A landscape with many peaks, sampled at points; each row gives a point and its height.
From any point a climber takes the steepest step (rise divided by distance) to one of its 2 nearest points. It stops when none of these is higher. Distance is the straight distance between rows; heights are no part of it.
z_335: [ -9  -9  10   9   0 -12  -3  12   5  -1   2  -4  -4 -18  -2   4   6  -7
  14   4 -18 -14]  h=23.7
z_651: [ -7   1  17  12  12  -3   2  -8  12   2 -16  24   0  -6   1  -3  18  -5
  -2  -7  -1 -10]  h=13.6
z_316: [  6  -1 -19  -3  -6   3  11   6  -5   1  13   7  -1   7   0   2   2  -2
  -2   5   5   9]  h=43.6
z_535: [  5  10 -16  -9  -6   5   9   0 -10   3   2  -2   2  10  15   1  -6   1
   3  11   4  19]  h=48.1
z_574: [  5   2  -6  -4   7   1  -6   4   8   0   9 -25   3   1  -5   7   9 -15
  28   6 -11  -7]  h=45.5
z_235: [ 10  11  10  -1 -11  12 -11 -31  -8  -2  -6  -7  -1   2   0   3  -6   5
   4  15   5  31]  h=35.8
z_403: [ -3   1   6  10  -3   4   2  -2  -4  -2  11 -10  -4  -7 -15   9   3 -16
   9   6  10  10]  h=32.6
z_11: [ 24   3  -2   5   2   6  -5 -23  -6 -10  -8  -3  -2  -1  11   7  11  -4
   9   1  -4  20]  h=44.0
z_50: [-13  -1   8   4   2 -10   2  -4  18  -7 -18  23   1  -8  -5  -6  21  -4
   4 -13   4 -19]  h=17.5
z_514: [ 13 -13   1   7  -2   6   1   7  -2   1   9  -5   0  13  -8 -14 -10   9
 -16  -5   9 -10]  h=27.5
z_946: [ 12   8  -1  -9  15  17   2  -4   1  -2   7 -23  16  21  -4   9   0 -13
  13   1  -1   1]  h=66.6
z_336: [ -2   2  11   6   4   3  12   2   0   1 -18  16  16  -2   8  -9  -5   7
 -14 -19  10 -17]  h=42.5
z_177: [-28  -7  -6  -6   4 -19  -5   0   9   0  -6   6  -8 -13   0  -3  12 -16
  11   3 -17 -13]  h=19.3
z_725: [ -5  -2  19   2  -1  -5   0  16  -8  -2 -14 -11   2  -4   0 -14 -22  14
 -18 -10   8 -11]  h=18.5
z_473: [ -8   0  -2   2 -14 -11  -4  17   9  -4   2  -3 -11  -9   3  -7   4  -4
  19  16 -18  -6]  h=21.0
z_356: [ -8  -1  17  12 -10   5   1  -2   3  -7   3   9  -1 -10 -17   0   0   1
  -1   2  16   3]  h=26.0
z_216: [ 14 -18  -6   3   1   7  -4   4  -4   5  18 -10  -1   9  -6   1   1   3
  -6  -1   1  -8]  h=31.6
z_481: [ 14  12   0  -7   4  15   2 -12 -11  -3   0 -21  12  17   5   4  -4  -8
   8   9   1  17]  h=57.6
z_925: [  7 -15  -7   4   6  -2   0   7   3   7  18  -4   0  -2  -9   7   2  -2
  -4 -12  -8 -15]  h=34.9
z_366: [-12  -2 -11  -1  -2   1  -5  -5   3  -3  10  -1  -7   1   2   3  15 -11
   9   9   4  -4]  h=16.0
z_96: [-23  -8 -12  -5  -5 -10  -7  -7   9  -2   5  -2  -3  -7   2  -4  14 -12
  22  10  -5  -8]  h=17.3
z_205: [ 10  -3  -9   2 -10  -1  -8 -15   8  -5   3   5 -10   1   6   0  18   4
  18  14  -3  15]  h=45.7
z_107: [ -8  -3  17   2  13 -17   4  17  -7   4 -17  -2  -2 -12  13   0 -15  17
  -9  -9  -6  -2]  h=10.4
z_719: [  8   4   9   3 -18   8   3   7   2  -7  -6  -2   6   6  -9 -20 -15  20
 -10   0  21   3]  h=25.8
z_221: [-10  -7  -5  -9   9 -12   7  -4   6   2 -13  28   3   2  -7   0  10  -5
 -15 -19  -4 -17]  h=37.9
z_444: [  6  -2  -7  -4  11   0 -10   7   7   5  16 -23   4  -5 -10  14   4 -12
  15  -5 -17 -14]  h=42.1
z_145: [ 11   5 -22  -7   3   6   5  -1   0   1  12  -6   0  10   1  11   9 -13
   9   1  -1   7]  h=44.5
z_902: [ 11   7  -5  -6   7   0  -4  -7  12  -7  -3 -19   5   9   7   0  13 -10
  37  10 -17   4]  h=50.5
z_281: [  2  -9  -7  -1  10  -8 -11   8   7   9  16  -6   0 -12  -8  16   3  -4
   3 -15 -23 -19]  h=38.4
z_127: [ -7   9  21  -2 -20  -8  -4  11  -2  -6 -10  -6  -4  -8 -13 -12 -21  19
  -8   6  13  13]  h=23.9
z_728: [  4  10   0  -9   2   1  -2  13 -16   5   4 -25   0   3   1   6 -20  -2
  -8   2   1   8]  h=17.4
z_886: [ 12  -1  -6   2 -14   6  -3 -23  10  -6  -1  17  -7   1   3  -2  11  16
   5  13   3  21]  h=41.3
z_317: [-10  -4   2   5  -7   0   2   0  13  -9  -6  17   5   0  -4  -8  13   2
   0  -8  14 -20]  h=13.2
z_374: [ 21   4  -3   3  -8   8   0  -9 -12  -2  -7   2  -6   4  13  -6  -7  14
 -11   8   3  25]  h=2.5
z_585: [ 11  -6 -13  -4 -10   3   0  -4   6  -5   0  15  -5  17   7 -13  11  12
  -7   4   9  -2]  h=6.7
z_88: [  6  -3  11   8 -16  10   1  -1   1  -5   5   2   1   3 -16  -9  -5  10
  -5   7  17   8]  h=21.8
z_595: [ -8  -4  -2  -7  20  -9   4 -10   2  15  -7  28   5   1   1   8  10  -5
 -16 -14 -18  -8]  h=46.5
z_978: [-15 -10  12  13   0  -7  -2  -3   9  -4   1  10  -2 -19  -5   0  13  -4
  14   1  -3  -7]  h=26.7
z_238: [ -7   2   7   1  -2  -2   4  14 -16   0   3  -9  -2  -6  -2   2 -17   0
 -11   1   7   5]  h=20.4
z_764: [-10  -1  17  10   1  -1   9   7 -13   1  -2   5   6 -12   0   0 -14   4
 -11  -3   5   3]  h=23.6
z_173: [  7  -1   4  -3  -5 -13  -2  24  -9  -1  -3 -19 -14   3  -3 -11 -21  15
 -10   2   3   8]  h=11.1
z_284: [  4   9 -11  -8   9  11   0   5 -11   8  11 -20   8  10   3  12 -15  -8
  -6  -1   0   0]  h=15.3
z_783: [  9  -9  -2   4 -11  -5  -8   9   8  -3   8  -8 -10   0  -1  -3  13   3
  14  12 -12  -6]  h=18.7
z_187: [ 23   3 -14  -4   6   5  -1 -13   0  -3   0  -6  -3  10   9  10  15 -11
  11   2  -7  12]  h=48.5
z_635: [ -4   2 -12  -6   2   2   1  11   6   2   4  13  -4  12  -1  -2  -5   0
 -23 -14   7 -17]  h=65.3
z_995: [  0  -7  -6  -2 -15   4   2  -3  13  -7  -1  15   3  11  -3 -14  14  12
   1   2  17 -10]  h=9.5
z_52: [ -9   4  -7  -6  16  -5   7   0  -3  14   1  23   4  -5   1  11  -5  -3
 -22 -20 -13  -3]  h=54.0
z_639: [ 15   7   3  -7  -7  -6  -6  12 -17   2  -2 -21 -13   9   1  -5 -19   6
 -11   7   0  20]  h=14.1
z_533: [-12  -1 -17 -10   7  -2   4   3  -2   7   9  13  -1   3   0   9  -1  -8
 -18 -10  -2 -11]  h=54.3
z_295: [ -5 -10  15  15   5   2  11   0  -6   3  -1  15   9 -11  -1   4  -1   1
  -8  -7   2  -4]  h=26.9
z_743: [ 10   1  -6   0  -8  10  -3  -2  -2  -2  -1   9  -9  14  11  -7   1  12
 -13   9  10  12]  h=4.4
z_941: [-22   1  -3  -5   0  -3  13   7  -7  -1  -8  18   7  -4  10  -4  -6   3
 -14  -3   8  -6]  h=10.5
z_876: [  2  -9  10   7   3   4   0   9  -7   5   3  -6   4   4  -7  -8 -17   6
 -24 -13   7 -16]  h=23.4
z_522: [  7  -2   0  -3  12   8 -10  -3  -3   4  15 -25   6   2 -15  15   0 -16
   3  -4  -4 -11]  h=38.6
z_812: [ -5   9  10   0 -18  11  -8 -16  -2   2   2  -4  -7   2  -3  -1 -13  10
   1  20  12  27]  h=31.7
z_258: [  5  14 -11  -7   1  14   5 -14  -6  -4  -1  -7   7  13  13   2   0  -7
  14  12   6  19]  h=52.4
z_792: [  0   4  12   8  -9   8   6   5   3  -5 -12   6  13  -2  -7 -14  -8  12
  -9 -12  23 -11]  h=32.9
z_158: [-11   1   1  -1  22   4  -3  -8  -4  12   6   2   5 -10   2  18   4 -15
  -6  -7 -10 -10]  h=12.7
z_73: [  2   2 -17  -9 -10 -11  -7 -11   9  -5  -9   2 -10  -2  12  -6  16  -2
  28  19 -19  14]  h=50.4
z_843: [ 18  -9 -16  -2  -4  -9  -4  13   7   4  11  -8  -9   4   1   2   9   0
  10   5 -21  -9]  h=16.5
z_89: [-10   6  -9  -8  15   8   1   2 -10  11  12 -10  11  -3   4  17 -14 -10
  -8  -9  -5  -7]  h=13.4
z_447: [ 15   6  -8  -4   2  -5  -4 -18   8 -12 -12  -6   1  -1  17   2  16  -6
  31   7 -17  11]  h=55.9
z_354: [-20   2 -10  -1 -11   5   0 -12   6  -3   9  13  -4   1   0  -3   6  -5
   8  12  15   6]  h=14.2
z_827: [-26   0  -3   0  -7   3   7  -4  -4  -3   4  14   4  -7   4  -2  -1  -1
  -2   5  13   1]  h=12.6
z_789: [ 21   2   7  -2   8   6  -8 -17   2  -9  -6 -25   5  11  -1   3  13 -10
  26   7 -12   9]  h=44.9
z_854: [-12   9  16   3  12 -11  10  11  -7   6 -20  16   0  -9  16   0 -10   9
 -11  -4  -6   6]  h=7.5
z_155: [ -2   3  19   4   5 -12   5  16  -2  -2 -26  -3   6 -10   8 -12 -18  18
 -10 -17   6 -10]  h=14.3
z_563: [  3   6   7   0  14  -4  14   6   0  10 -22  18  16   2  12  -9 -13  13
 -19 -21  -4 -14]  h=53.6
z_959: [-11  -7   8  15  -7   1  -1  -7   7  -4  11   3  -4 -16 -13   2   7  -5
  14   6   9   4]  h=29.5
z_407: [-11   9  13  -2 -18   2  -7   1  -7  -3   2  -9  -5  -3  -8  -4 -19  13
  -3  15  12  21]  h=28.3
z_645: [  1 -19   7  11  10  -4   5   4   2   3   6   7   6  -8  -7   3   7   0
  -6 -14  -7 -17]  h=31.1
z_323: [  9   6   4   2  -8   7  -3  -9  -8  -2   8 -14  -5   4 -15   3   2 -11
   5  12   8  21]  h=36.0
z_969: [-15  -6  -2  -1   5 -14  -2   7  14  -4  -7  15  -9  -8  -3   1  16  -8
   3  -8 -11 -20]  h=22.2
z_143: [  6   4  -3  -3  -3  -2   2  24  -2   0  -2  -7 -10   8   2 -13 -20  14
 -19  -5   9  -4]  h=7.7
z_165: [-14  -4 -10  -5  11  -1  -6  -2   3   4  10  -4  -3  -5   0  12  11 -17
   5  -1  -4 -15]  h=14.4
z_274: [ -4   6  -1  -5  17  -8   9   6  -3  15  -8  22   6  -1  10   3 -13  10
 -24 -19 -17  -4]  h=62.7
z_100: [ 19   4   3   4  -8  10  -8 -21  -6  -4   0  -7  -6   5  -3   4   6  -1
   6  11   4  24]  h=39.7

Where does a climber stop that starts at each point below?
z_158 => z_969
z_743 => z_50
z_127 => z_100
z_316 => z_946
z_783 => z_959
z_719 => z_274
z_281 => z_447
z_827 => z_969
